Points on a hilly landscape, in no order, each with its height.
A ball rolls from a point to the lowest of its 2 nearest points, and stops where none of them is lower. Distance is the straight distance between rows; heights are no part of it.
bofuv h=3.21: 27 -39 -15 -9 -27 -20 51 0 -21 54 -21 6 20 -8 -14 -5 -13 33 5 -54 10 -5
 11 1 7 26 3 -7 -28 14 12 -1 23 0 -14 -18 -58
Ter h=5.06: 21 -19 -5 0 -19 -35 -11 28 -26 19 13 -14 30 1 8 -4 21 -2 -4 -43 -21 -9
 -19 -4 -12 8 -10 3 -8 -5 10 25 41 -8 -3 25 26
dofig h=2.45: -29 -4 -44 -34 -17 14 1 -36 -23 12 12 23 2 -30 43 44 3 11 13 -30 -68 18
 -2 -36 0 -29 21 -17 4 -21 20 -1 -20 4 49 -14 24
difuv h=6.01: -4 24 12 4 9 -1 7 -2 10 -38 11 -17 7 2 -19 -18 50 -11 11 36 41 20 28 -9
 16 -34 -5 -17 10 52 25 -1 33 -9 2 14 28
Tumub h=4.04: 4 10 -39 -14 4 20 14 20 -25 -31 4 -9 25 22 17 5 2 6 -4 -1 -45 -11 -19
 -27 -38 -28 -25 -24 38 6 -1 24 7 -61 -6 -22 16
Nilu h=6.85: 4 4 1 9 15 -36 -6 -32 5 -8 7 0 9 41 -3 -9 -2 5 38 28 -36 -1 -20 -38 0 15
 -29 -5 16 40 -9 -24 -63 17 -5 -21 -14
rap h=4.38: -32 28 29 3 3 8 -26 -13 -6 -47 -13 1 -51 -3 -16 2 -18 -47 -16 -10 4 -19
 -27 21 29 0 0 38 2 -19 4 31 1 13 -26 -9 44
Zela h=5.30: -44 11 29 -27 22 30 -9 13 -3 13 -9 -45 1 -39 11 3 -37 -5 -6 -1 -42 18
 -27 10 -10 -16 10 14 7 -5 -13 19 39 11 -16 -29 24
pido h=5.31: 15 31 -8 -5 20 6 -38 48 34 30 -10 29 4 -18 16 -62 -35 13 -17 24 -4 13 13
 36 -37 -10 11 -2 -28 -43 7 17 21 -21 -6 9 -18
fefa h=3.89: -4 8 1 17 37 -45 -31 -55 1 8 -3 -3 -46 -10 -23 -16 13 -31 33 -19 2 -2 -9
 -15 -8 -38 -4 10 21 -13 29 4 -19 -3 1 -18 22
regi h=4.34: 28 -9 15 -30 30 -35 30 29 8 17 -10 -3 10 50 -16 -1 -7 19 53 21 29 -2 35
 -28 -33 5 -51 -4 -1 18 -6 11 2 -7 -9 12 4
vuf h=3.46: 8 23 2 19 -50 16 -27 -37 -20 25 9 12 -45 -47 -38 34 10 -9 8 63 9 -12 -7
 5 28 -6 11 18 32 -2 -18 -31 -72 -20 -26 -34 2
puva h=4.19: 41 -17 -14 20 30 -19 -11 23 1 8 3 22 -6 21 -3 -45 -28 -4 4 -29 8 -14 -14
 25 -5 -10 7 3 -47 -26 3 17 6 -19 -5 28 -33
buz h=3.52: 5 -18 14 -14 -5 -14 0 -17 -7 48 0 -3 -1 0 27 40 -18 19 7 11 -39 -8 -6
 -35 -8 35 -7 24 -37 -9 -15 -11 -22 17 -15 -9 7
Masi h=3.29: -23 -31 7 -24 -12 5 22 -14 -11 -15 -1 14 9 5 27 49 4 10 4 -38 -9 19 25
 -19 22 12 -23 -9 7 13 1 -17 -6 45 25 -5 4
buvu h=2.24: 1 10 -24 18 -1 -16 15 4 19 36 6 -8 24 1 -6 -19 -1 33 -2 44 6 -5 25 -5 -4
 32 -4 -10 5 17 -12 -27 -5 6 3 13 -32
Riz h=3.14: 14 18 24 -15 17 10 -1 -40 28 25 -8 -10 -43 7 -21 -28 6 -4 19 45 17 -3 25
 -30 -18 -9 -11 -16 8 38 -9 -8 -20 -34 -43 -33 -26
ret h=4.42: -13 7 19 -6 13 -16 5 -11 -3 -52 3 -7 -23 17 -17 61 19 -21 25 30 63 -16
 31 -22 13 -1 -18 -3 47 -11 11 -20 -22 14 21 7 31
neri h=3.35: 24 1 14 -33 -3 -23 15 24 15 -12 -18 17 -26 32 -26 -10 3 -24 23 -44 29
 -21 31 15 -20 -17 -28 -2 30 -12 28 13 23 -16 25 12 36
lugir h=2.16: -24 -17 -30 -3 -17 24 -16 -27 -25 -13 23 1 10 -37 36 27 -3 12 -5 -37 -79
 17 -30 -28 4 -52 21 -28 16 12 0 -5 -24 -2 20 -23 -3
lelup h=5.62: 7 32 -3 6 7 35 -9 42 19 -5 2 6 28 -23 8 -29 -2 22 -11 20 39 23 29 33 -12
 -19 11 -10 -2 -6 -5 23 71 4 12 13 2
tegom h=3.70: -10 10 -28 -10 -11 -27 24 -8 1 -20 -4 -2 0 26 -2 8 27 -8 14 -8 -5 -4 9 7
 -13 -1 -22 -5 66 13 12 -14 -16 28 42 -14 12
pese h=2.23: -56 -1 -12 3 11 39 -35 -20 -50 -11 18 -27 10 -53 4 3 -10 -2 -24 -4 -16
 22 -17 -16 10 -39 71 -5 14 0 -9 6 20 17 1 -18 19
nul h=4.13: -27 9 -9 19 -2 19 72 15 -10 13 -2 -33 -7 -50 -5 13 4 2 -2 17 38 -15 1 23
 8 16 13 20 16 -22 -4 1 29 -2 -2 -8 -14
Kufur h=4.26: 21 3 24 -33 33 -6 19 27 7 22 -12 1 10 56 1 -22 -22 4 32 16 -8 2 3 -20
 -33 25 -44 20 -30 10 -21 23 25 -12 -30 5 1
mem h=2.96: 1 15 -2 16 -25 -7 -34 -55 -3 28 15 23 -26 -27 -39 5 19 -7 8 39 3 -3 -7
 10 21 -5 13 3 20 -8 3 -34 -66 22 9 -25 9
poso h=3.90: 1 -46 18 2 8 -8 0 -17 -7 38 -5 2 22 36 27 33 -21 18 16 -29 -33 -10 -14
 -12 14 43 -9 34 -45 -18 -13 -14 -47 41 -12 12 -12
kefa h=3.64: 27 -5 9 -38 -26 -1 6 22 18 -32 -24 49 -11 52 -11 -6 -1 -29 -7 -38 7 -17
 4 17 -17 8 -28 -20 16 -31 8 9 7 -30 21 13 26
boki h=2.61: 0 20 33 -28 10 37 22 23 27 23 2 -43 11 0 12 -17 -16 20 6 38 -13 28 17 1
 -15 25 -15 15 -5 29 -23 15 36 -4 -19 -23 -7
mabeb h=2.56: -12 10 32 -23 19 11 -10 -26 32 -14 -9 -6 -39 10 -2 -10 3 2 8 26 14 12 23
 -23 2 7 -29 7 -17 40 11 0 0 7 -23 1 -10
vor h=5.80: 1 38 15 0 27 30 10 33 12 -24 -4 -19 23 -7 -11 -26 19 13 16 37 36 14 28 5
 -2 -13 -12 -22 7 28 6 33 77 -16 -8 8 5
niva h=2.57: -4 -23 -17 12 -40 -13 -19 -1 17 12 2 42 19 26 5 0 17 -2 -7 -31 -10 -6
 -16 23 1 10 15 -21 3 -38 15 -25 -38 16 53 27 3
vefir h=4.63: 38 -15 -21 13 5 -22 20 32 -19 -8 6 5 19 -15 -6 8 21 18 13 -28 55 1 6 -9
 14 -6 1 -17 -12 7 21 6 34 6 15 24 -10
peda h=4.50: 1 36 -10 15 3 -8 -49 -18 5 -32 6 0 18 25 -3 -31 -11 31 -46 33 -31 -8 -27
 -10 7 11 29 -26 -1 5 36 16 -9 7 4 -6 -23
dused h=3.96: -31 2 22 -3 20 39 -21 -11 -3 -24 3 7 -20 -39 10 18 2 -29 -14 4 24 24 10
 -6 26 -5 30 25 -33 -11 -15 9 3 38 -5 -4 45
pinok h=3.02: -15 -15 1 -14 -22 8 -12 -22 22 6 -5 44 4 37 24 16 -6 20 -2 -12 -28 -1 -8
 1 0 24 1 -17 -8 -30 8 -15 -40 22 30 7 -9
Medo h=2.52: 4 17 40 -28 24 36 -9 -31 19 -20 2 12 -43 -8 15 53 -8 21 -21 21 -5 10 16
 -38 30 38 -9 16 -35 -10 -4 5 -22 49 -22 -31 15
tivud h=2.26: -34 -9 -2 35 33 33 9 14 -31 -18 20 -23 -18 -30 14 34 -27 13 -23 14 -19
 23 -20 -9 26 16 43 -1 -50 -31 -7 0 -9 42 2 -11 -48
zub h=4.33: -24 -19 9 4 -45 -7 -9 5 -20 37 2 -27 42 -30 -2 23 5 8 -18 36 -37 5 -14
 10 12 37 8 19 22 6 -20 -4 -23 24 11 -8 -3
pesob h=4.07: -11 1 -13 -1 1 -28 38 -7 2 -23 7 -24 -12 50 -11 43 17 -2 18 5 39 -19 53
 -1 -14 -2 -25 -13 64 -15 -3 -35 -17 8 35 -13 28
vob h=0.49: 1 0 -23 37 -12 -10 16 8 20 59 -1 -13 43 -14 -7 -36 -12 16 14 34 20 16 26
 56 -7 17 16 7 0 16 -25 -20 13 15 23 15 -56
dun h=5.25: 12 -18 -8 20 -30 -18 -1 37 -48 -2 9 -26 28 -26 -3 -8 0 -2 -22 -45 -18
 -17 -34 -6 10 -1 9 8 -2 -16 2 6 11 -19 -11 19 -6
dibuf h=5.29: 3 -17 -41 10 -4 -33 28 11 -19 28 24 -3 9 13 27 47 0 19 24 17 -13 -10 -7
 -40 -24 7 -5 -12 3 -29 4 -15 -24 -15 30 17 -2
kagi h=3.07: -28 -5 21 0 -30 -6 30 4 -24 -9 -20 -9 -14 -11 -47 -2 8 -53 -11 -10 44 -6
 8 37 33 19 13 31 31 -5 -6 10 2 14 -2 0 17
pimep h=4.43: 25 17 -40 6 -1 -20 3 -5 -1 10 -8 14 -16 29 -12 -53 -21 -12 -3 -19 -22
 -15 -27 -8 -21 -19 -1 -10 -2 -2 24 5 -7 -61 -2 -11 -15
sebuv h=3.98: 12 40 -21 -5 -18 28 -30 -28 14 -40 -15 14 -39 -18 -1 -25 11 2 -36 12 6
 -14 -15 -11 3 -1 29 -36 8 8 50 0 1 -41 -30 -27 -32
Dalum h=4.23: 26 5 -31 -10 -7 8 11 -8 -18 7 7 17 10 28 10 -31 5 -3 -4 -14 -52 -14 -20
 -26 -39 -41 -8 -32 14 26 -12 6 -18 -65 -9 -12 -18
sisus h=2.65: -3 -14 -11 26 -27 6 -24 10 26 14 -10 19 70 15 -4 -37 15 8 -13 4 -16 16
 -4 48 -5 -10 16 -16 13 16 -21 -27 -18 32 44 33 -22
mab h=4.06: -18 10 37 -31 -7 21 -29 -31 21 -46 -33 22 -40 31 -19 13 -11 -34 -26 1 -9
 -8 -4 23 37 30 -12 28 5 -27 3 17 -20 37 -6 -7 27
luto h=0.61: -3 9 2 16 37 38 10 40 11 -13 19 -15 20 -7 24 6 -38 38 -3 29 -1 31 7 27
 -11 9 14 1 -23 -2 -45 -16 31 25 -5 -10 -34
boso h=4.01: 43 -7 30 -50 -4 -24 46 20 10 32 -19 2 -22 46 -13 9 -1 15 40 -10 36 -11
 50 -35 -43 9 -36 -26 5 5 17 8 21 -37 -3 -15 11
teten h=5.01: -15 16 13 -29 6 -1 33 21 -1 -6 -38 -31 -19 -13 -6 -18 -30 -33 6 -25 -20
 -22 -18 11 -25 1 -25 36 13 -4 2 45 31 -17 -6 -12 32
Bem h=4.61: -3 7 -21 23 38 -16 27 -1 8 29 3 -38 -2 -46 1 -23 2 -16 46 -4 37 2 11 14
 -24 -41 -10 18 15 19 -21 6 30 -34 -7 2 7
Pelu h=4.14: 19 -8 -13 23 20 -61 -28 -39 3 -4 11 9 -54 23 -17 -2 46 -28 27 -25 -2 -21
 -10 -20 -21 -42 11 -17 19 3 26 -21 -44 0 36 -6 9
rur h=3.97: 37 -10 -23 19 24 -25 -4 1 8 7 -1 39 4 9 0 -46 -5 -8 24 -36 29 -4 2 23
 -10 -41 14 -20 -22 3 12 -8 2 -19 22 23 -31
zaz h=4.62: 17 -8 -11 33 38 -4 -13 -29 12 12 -13 27 -36 -24 0 -8 -33 14 -12 -31 -10
 2 6 9 16 -13 45 2 -62 -38 36 3 7 5 -26 8 -42
Lopa h=6.65: 0 14 26 23 3 -20 3 13 -10 -26 9 -23 46 50 -4 -17 4 7 26 44 -40 4 -22 -28
 6 12 -31 -4 11 55 -13 0 -19 2 -7 6 -16
napo h=3.87: 10 -4 32 2 34 -5 -3 31 19 15 -9 -14 19 43 -2 -37 -24 -17 25 26 -13 2 -12
 13 -16 23 -37 37 -32 24 -47 8 8 4 -20 23 -9
vekol h=3.74: -9 0 7 6 -38 4 49 37 -16 5 -9 -37 4 -33 -37 16 11 -16 -15 15 55 -11 8 33
 24 45 10 15 25 -10 -5 1 29 0 -20 -9 -4
Piri h=3.88: -18 29 -39 -16 1 15 35 32 -46 -42 5 -7 10 3 41 43 -17 13 -12 0 -43 -12
 -14 -30 -21 -5 -9 -27 34 -33 -3 13 -2 -50 3 -16 15
gof h=2.31: -43 20 -39 27 18 11 -6 -16 -45 -4 27 -23 7 -58 10 21 6 1 7 9 -2 15 -3
 -24 4 -31 51 -4 16 -21 26 -3 -3 2 25 -15 14
Ler h=6.21: -12 27 8 27 11 3 -44 -6 6 -11 17 -7 33 17 -21 -27 56 -11 13 54 26 12 8
 -10 11 -33 -5 -10 1 45 11 -6 8 -6 -12 33 20
lisi h=3.09: 18 -8 41 -26 4 6 -14 -9 5 19 4 -4 -14 12 41 66 -5 37 -23 18 -19 4 13 -42
 0 53 -9 21 -42 -20 1 -2 -16 38 -23 1 30
Sol h=4.83: 30 -20 -8 -3 -17 -22 10 35 -28 9 15 16 16 -16 3 9 39 15 18 -40 25 3 9 -6
 -11 -22 -15 -27 -3 0 25 10 37 -14 27 32 40
Zomuz h=4.84: 4 13 12 -20 -4 -4 18 2 5 -45 -27 -6 -20 18 -16 -23 -19 -35 5 -48 -24 -33
 -29 -11 -8 -3 -28 6 10 -3 15 35 24 -33 -11 -18 4
zusin h=1.94: -1 -20 -22 6 -25 -24 -27 3 16 34 -12 36 64 12 6 -34 -1 8 -4 -29 -38 8
 -21 47 -15 -6 19 -11 -6 -21 6 -15 -10 13 47 32 -7
Moso h=3.10: -16 -17 32 16 21 -21 -8 -15 -14 16 7 -32 -6 -28 -6 16 5 -41 15 -17 15 5
 -4 0 23 -3 -5 58 -20 17 -35 3 -21 19 -15 12 22
ropam h=4.79: 12 8 -2 -3 25 -2 -10 -35 45 2 -30 47 -41 6 11 -20 -31 10 -13 -33 -7 5 6
 -4 7 1 7 -4 -36 -7 29 17 15 -1 -16 -1 -19
Siba h=4.64: 15 7 -4 0 -2 -28 38 -21 2 4 -28 3 -35 12 -17 -47 -11 -30 14 -63 -39 -31
 -31 7 -18 2 -3 1 14 9 19 25 -5 -41 -7 -30 -21
rofo h=3.72: -8 17 -20 -28 -1 26 32 5 9 -2 -11 17 25 44 24 12 -26 25 2 36 -23 -5 11
 -6 -28 13 -36 -18 22 12 -27 1 -8 -18 4 -1 8
vata h=4.24: 15 -18 2 5 -12 -44 -10 -6 -17 33 21 0 -21 -25 -15 -14 28 -23 9 -35 6 -17
 1 -5 -14 -43 8 1 11 -1 14 -9 -12 -45 9 21 23
diraz h=3.28: -25 9 26 -14 9 20 -5 19 36 30 5 -37 10 13 16 -23 -16 -2 5 38 -31 17 -3
 26 -24 26 -26 31 -2 15 -56 -2 -17 11 -11 4 5
pim h=5.16: -24 12 27 -20 37 5 2 26 2 8 -6 -40 -17 -28 14 -12 -35 -14 0 -14 -19 3
 -20 -17 -17 10 -13 43 -19 -12 2 34 44 -6 -29 -21 31
Lefa h=3.77: 20 18 -20 -6 -14 32 -28 -20 2 -9 9 25 -28 -6 5 -26 -8 17 -28 36 -19 -20
 -10 -26 -15 -11 6 -24 -3 -1 12 -5 -41 -44 -38 -30 -37
niv h=2.36: -27 8 16 -20 -6 -1 24 2 18 -13 -31 -16 -34 6 -28 -13 -8 -49 2 -8 31 -13
 16 51 9 7 -31 26 37 -15 1 15 4 14 3 -12 2
vos h=4.27: 9 0 0 23 4 -41 15 21 -18 -37 19 -6 29 6 -23 11 27 6 -9 -26 29 -7 -8 -29
 22 19 30 -16 -11 30 40 28 38 21 8 3 14
doga h=5.34: 7 -38 10 10 -34 6 22 27 -42 -15 5 -13 -4 -36 10 26 8 3 -22 -42 6 2 -17
 -8 27 -6 1 9 -28 3 -25 -14 -3 -5 -18 9 -14
denu h=2.76: 11 6 12 -4 -25 9 -13 22 30 -25 2 21 3 57 -5 16 28 3 -5 50 38 -24 24 -2
 -10 24 -29 -34 27 -33 -1 -24 -22 -14 9 32 20
Tid h=5.00: -11 -5 5 7 -1 32 -66 23 25 19 -5 16 43 0 20 -14 -9 28 -58 6 -22 4 -21 26
 -11 15 44 -6 -32 -49 14 -16 -5 21 -10 23 -18
veni h=3.55: 2 -7 21 21 26 -33 -21 -47 -4 6 -5 -16 -13 -20 -15 -4 12 -29 3 -31 -3 2
 -14 -8 26 -20 18 35 -5 25 -1 17 -9 16 -14 -9 16
mefin h=3.30: -5 4 0 -28 -26 19 20 0 26 -22 11 18 18 47 16 48 0 24 0 40 14 -11 32 0
 -13 18 -45 -22 37 -22 -29 -19 -11 -7 12 13 43
fir h=3.91: 42 -13 -1 -15 -35 20 19 37 -3 -30 -5 51 13 57 -8 7 12 4 -7 -13 33 -19 16
 29 -21 -1 -36 -40 3 -22 -20 -2 17 -39 6 30 15
mig h=3.01: -1 9 -11 -26 -20 -22 5 12 28 -18 -18 15 -19 7 -28 -11 32 -46 8 -10 37 -7
 25 41 -14 -17 -2 2 55 -11 31 -4 21 -6 32 5 54
tasum h=3.51: 37 17 -10 10 7 -5 -28 -49 21 19 13 5 -41 -8 -13 -49 2 0 -1 17 -2 -10 -10
 -32 -14 -21 -5 -18 -2 35 19 -12 -30 -54 -39 -26 -26
lok h=3.99: 10 0 -14 3 -26 -8 -21 10 6 35 12 -5 11 -26 -3 -35 33 -31 3 1 24 0 2 33
 -18 -47 -5 4 23 1 2 -10 4 -32 8 22 23
von h=5.46: 5 33 -20 5 14 24 -24 42 23 3 -2 17 16 11 5 -44 -11 1 -20 26 21 -3 14 31
 -30 -5 -8 -10 0 -26 10 36 46 -29 -1 24 2
duze h=1.84: -14 29 27 -23 53 15 -23 -27 38 -18 -5 -17 -40 -8 -1 20 -9 10 0 44 -2 21
 15 -43 23 21 -13 24 -18 20 -7 3 -13 40 -25 -25 -1
tas h=2.86: -23 -17 -24 -32 -22 10 26 -26 -15 15 5 7 12 -35 35 46 11 36 5 -14 -22 18
 29 -31 4 5 7 0 2 2 -1 -10 0 18 39 -22 3
dagif h=2.37: -2 -23 33 -13 -14 0 -7 -1 3 33 5 -28 -18 -10 -11 1 14 -36 27 6 4 7 11 3
 10 -15 -39 33 20 27 -39 3 -13 -8 -7 11 18
ruvib h=4.71: -17 -11 -2 10 -30 12 -25 -15 -16 26 23 -13 44 -36 10 14 17 17 -6 13 -17
 25 -16 -11 17 1 35 -6 4 13 -23 -9 -20 35 24 12 7
beva h=6.44: -11 10 31 23 21 -1 -34 6 -8 -26 21 -23 35 25 -12 -16 26 -6 4 35 -16 11
 -8 -19 9 -8 -24 6 -11 48 -22 7 -5 -7 -22 33 5
bosu h=2.60: 18 -10 -23 -13 -26 0 48 33 -6 35 -29 24 20 -18 -11 -16 -6 26 2 -31 31 4
 32 38 -12 5 -7 -4 3 -9 3 2 45 -10 -8 -7 -44
rusu h=1.59: 11 20 -6 23 -28 13 -16 -14 1 -51 24 21 -19 28 -5 8 28 -20 -16 37 31 -12
 -13 20 4 -20 9 -37 47 19 12 -38 -38 -28 -1 5 11
vili h=2.30: 9 25 -18 37 -33 -26 -31 -20 -8 -8 15 18 -25 8 -25 1 43 -14 -1 66 11 -12
 -23 5 0 -16 19 -23 54 3 16 -42 -64 11 -1 -15 13
tapuv h=5.10: 12 -18 -14 7 39 -35 13 23 -17 56 27 -35 -5 -9 37 26 -18 18 28 15 7 -14 6
 -33 -20 5 -10 21 -27 -27 1 -4 -10 -16 0 23 7
fone h=5.15: 13 8 -10 1 -23 29 -41 30 22 38 0 39 20 -24 29 -33 -16 24 -40 14 -15 16
 12 41 -26 8 32 -17 -31 -51 4 -15 9 -6 -3 13 -12
Nafur h=1.77: -33 -4 -11 11 -20 28 -10 -27 -38 -40 15 -8 20 -47 2 17 -7 18 -26 -24 -27
 21 -24 -30 35 -41 52 -24 16 29 5 8 -3 10 19 -35 -17
dev h=3.69: 33 -13 25 -41 -15 -41 22 9 1 26 -11 -7 -31 38 -31 -9 15 -22 31 -18 12
 -13 35 -13 -34 1 -39 -3 31 -6 10 18 21 -41 3 2 39
merus h=3.67: 27 -8 1 6 -14 -12 -31 18 15 20 9 45 14 11 -15 -49 32 -15 29 -23 18 2 19
 35 -19 -43 -13 -26 -3 16 13 -6 13 -13 10 32 -1
Pinit h=5.17: 12 -52 18 4 -40 27 -3 20 -3 18 10 -7 19 -38 6 1 20 7 -18 -18 11 31 -5 13
 28 0 1 6 -43 16 -40 -27 26 10 -18 6 -9
rubom h=4.21: 10 -29 27 -9 31 -3 23 -1 0 -13 -2 9 -10 33 24 28 -32 15 8 -36 -18 5 -9
 -14 25 27 -12 19 -61 -16 -6 1 -15 36 -19 17 -7
Rokam h=4.77: -9 4 -4 7 4 -1 -40 -6 1 -3 -5 -9 36 -13 -2 -5 -20 31 -47 23 -18 2 -20 8
 15 15 56 -19 -11 -13 25 2 11 28 15 -2 -21
bovo h=3.66: -6 16 31 -5 19 8 -38 -22 30 -35 -15 6 -20 32 -4 -1 -22 11 -32 12 -12 -10
 -11 5 31 45 6 20 -19 -30 14 14 -10 54 -15 3 -3
fetik h=1.79: -8 -4 12 0 19 14 28 19 6 10 -9 -34 34 -3 15 -1 -31 22 23 32 -11 28 11 6
 2 29 -14 8 -12 47 -22 -3 41 20 -4 -16 -39
bobuf h=1.76: -22 15 -45 18 5 -5 -8 -29 -40 -1 21 -8 -35 -53 -16 34 23 -17 2 21 37 1
 -3 -28 13 -27 36 3 22 -24 33 2 -40 -9 12 -26 24
farip h=2.14: 14 1 6 14 -28 20 11 6 11 -64 26 15 -6 31 -2 29 21 -12 -1 21 54 -31 8 3
 -3 -4 -15 -28 23 3 -9 -20 -16 -41 -11 11 11
Gusu h=4.22: -4 40 -25 8 1 -1 -17 -39 28 -42 -10 12 -19 13 -11 -28 -4 2 -16 13 -4 -4
 -21 -2 -1 9 11 -23 23 12 35 8 -9 -7 9 -23 -20
nogur h=3.78: -27 -25 25 -34 -49 4 0 -4 -6 3 -22 -15 34 -5 14 32 1 3 -9 -17 -36 14 16
 8 20 27 -14 19 15 12 -11 5 -3 46 12 -5 9
kivu h=2.79: -38 6 -2 38 41 33 -17 -33 -11 -55 4 0 -23 -23 -2 28 -27 1 -10 8 -20 13
 -24 -3 54 4 42 8 -40 -18 1 -3 -36 49 2 -12 -40
Geb h=4.05: 16 -22 28 5 36 11 5 -12 -13 -6 -3 -23 -10 5 32 20 -38 29 -27 -41 -47 3
 -15 -11 19 23 15 20 -53 0 2 9 19 19 -32 -10 -17
dipe h=4.44: 43 2 -11 28 36 -22 -34 -20 10 15 -1 -3 -16 6 -9 -29 -18 6 -23 -26 -10
 -22 -12 -2 -5 -7 26 0 -47 -13 25 -1 -2 -24 -56 26 -33
Kiga h=3.15: 1 -6 -4 2 -16 -33 8 3 0 2 6 -5 15 19 -16 4 11 -7 1 -3 13 -13 8 2 15 23
 -9 2 19 27 -1 -17 -11 9 7 10 -11
Zap h=3.68: -5 -14 -32 -26 -13 25 48 27 -32 -33 -9 22 -16 13 24 31 -36 -3 -16 -28
 -27 -22 -31 -8 -8 1 -19 -7 4 -43 -8 22 2 -38 9 -11 -7
Bofeg h=4.87: -1 4 -28 23 30 -47 6 16 -19 47 11 -43 23 -19 14 -5 3 8 40 17 8 -6 -2 -10
 -25 -7 2 24 -3 10 -9 8 16 -7 8 24 12
busib h=3.65: -19 -24 13 -19 -12 31 -3 -25 -4 -26 -11 22 -30 -27 14 47 10 -7 -7 -36 0
 22 6 -18 39 0 -1 17 -17 -4 -27 -16 -12 45 13 7 17
safu h=4.25: -17 13 51 -4 31 22 -9 0 2 -21 2 -5 -50 -22 -14 11 -15 -38 -23 -20 20 15
 -16 16 36 10 21 53 -37 -30 -13 7 12 27 -18 -16 33
sal h=3.42: -11 -28 -6 -22 -52 19 13 -3 -15 -4 -10 27 -10 -1 21 22 -12 3 -30 -25 -43
 -13 -16 15 5 26 -5 -2 -10 -39 -9 5 -19 -13 18 -3 -3
vati h=1.53: -36 -3 -22 24 12 48 34 6 2 -5 5 -24 17 -32 13 22 -39 31 -9 26 -5 30 1 23
 17 15 35 -7 -21 -16 -24 -17 20 43 24 -20 -57
niti h=4.35: 11 -7 -29 20 23 -60 -18 -3 -20 -5 32 5 -14 1 4 16 33 -10 18 -20 -4 -11
 -16 -41 -20 -41 8 -13 25 1 23 -14 -27 -31 24 7 37
Budo h=4.97: -1 -42 -13 15 -17 20 -5 12 -27 -3 13 -8 51 -41 7 8 32 16 -16 3 21 27 7
 -1 22 -9 28 -15 -17 23 -11 -13 24 29 9 18 -4
bel h=3.23: 19 -9 -14 21 -29 4 -34 20 16 14 12 27 58 3 -10 -49 55 -1 -1 -6 3 13 2 39
 -1 -34 16 -24 3 39 -5 -20 14 7 34 24 -8
sufo h=4.41: -8 25 -28 31 40 19 37 20 -7 19 19 -29 -10 -34 2 12 -5 -7 14 5 56 -13 -8
 25 -12 -16 5 8 -1 -17 -24 6 44 -35 -29 -6 -6
Pinof h=3.24: -12 4 20 20 47 13 -37 -43 6 -51 -12 10 -12 4 1 28 -33 12 -31 11 -14 -14
 -28 -2 45 29 19 10 -29 -1 5 0 -35 53 -26 -8 -25
zase h=3.76: 3 8 7 18 9 -45 14 1 5 -18 -5 -12 2 21 -45 -23 20 -25 4 -14 41 -10 -3 6
 17 16 10 12 12 34 35 9 12 23 -2 5 2
nupal h=1.96: 12 -9 -15 3 -22 8 22 17 16 68 -2 11 11 -26 -5 -38 -4 9 3 0 26 12 37 52
 -13 -6 8 -3 7 8 -15 -3 31 -8 5 0 -44
fim h=1.52: -38 0 24 -25 6 3 15 -11 12 17 -27 -27 -18 -31 -13 -7 8 -48 21 -8 31 14
 27 16 -8 -8 -29 43 39 19 -23 17 11 12 -7 -9 33
Paz h=4.02: 21 -18 -6 -21 -11 24 20 10 4 -3 -8 48 29 53 23 -3 -11 12 17 7 3 7 15 -2
 -27 -17 -38 -33 -7 10 -34 -6 -2 -22 4 23 1
fud h=3.71: 15 -32 13 -9 -14 0 51 -4 -13 9 -26 -10 -12 -8 10 17 -19 24 -10 -61 -22
 12 -9 -17 24 40 5 13 -32 14 -4 10 12 7 -31 -27 -39

Call two points neighbours if one is among the 2 nearest of the other. Go from one point of each pair to the other, from neighbour to neighbour, staying as low as possible. Name the highest point that can't be avoided.
Nafur, rusu => mem
zusin, neri => niti
Nafur, vob => ret
fim, luto => regi
vob, duze => rubom
rusu, neri => Paz
bobuf, Nafur => gof

Where does a ball stop that starts at each point below?
safu => Nafur
beva => duze
tapuv => fim
teten => zusin
niti => fim
rap => luto
zaz => zusin
fone => duze
ropam => zusin
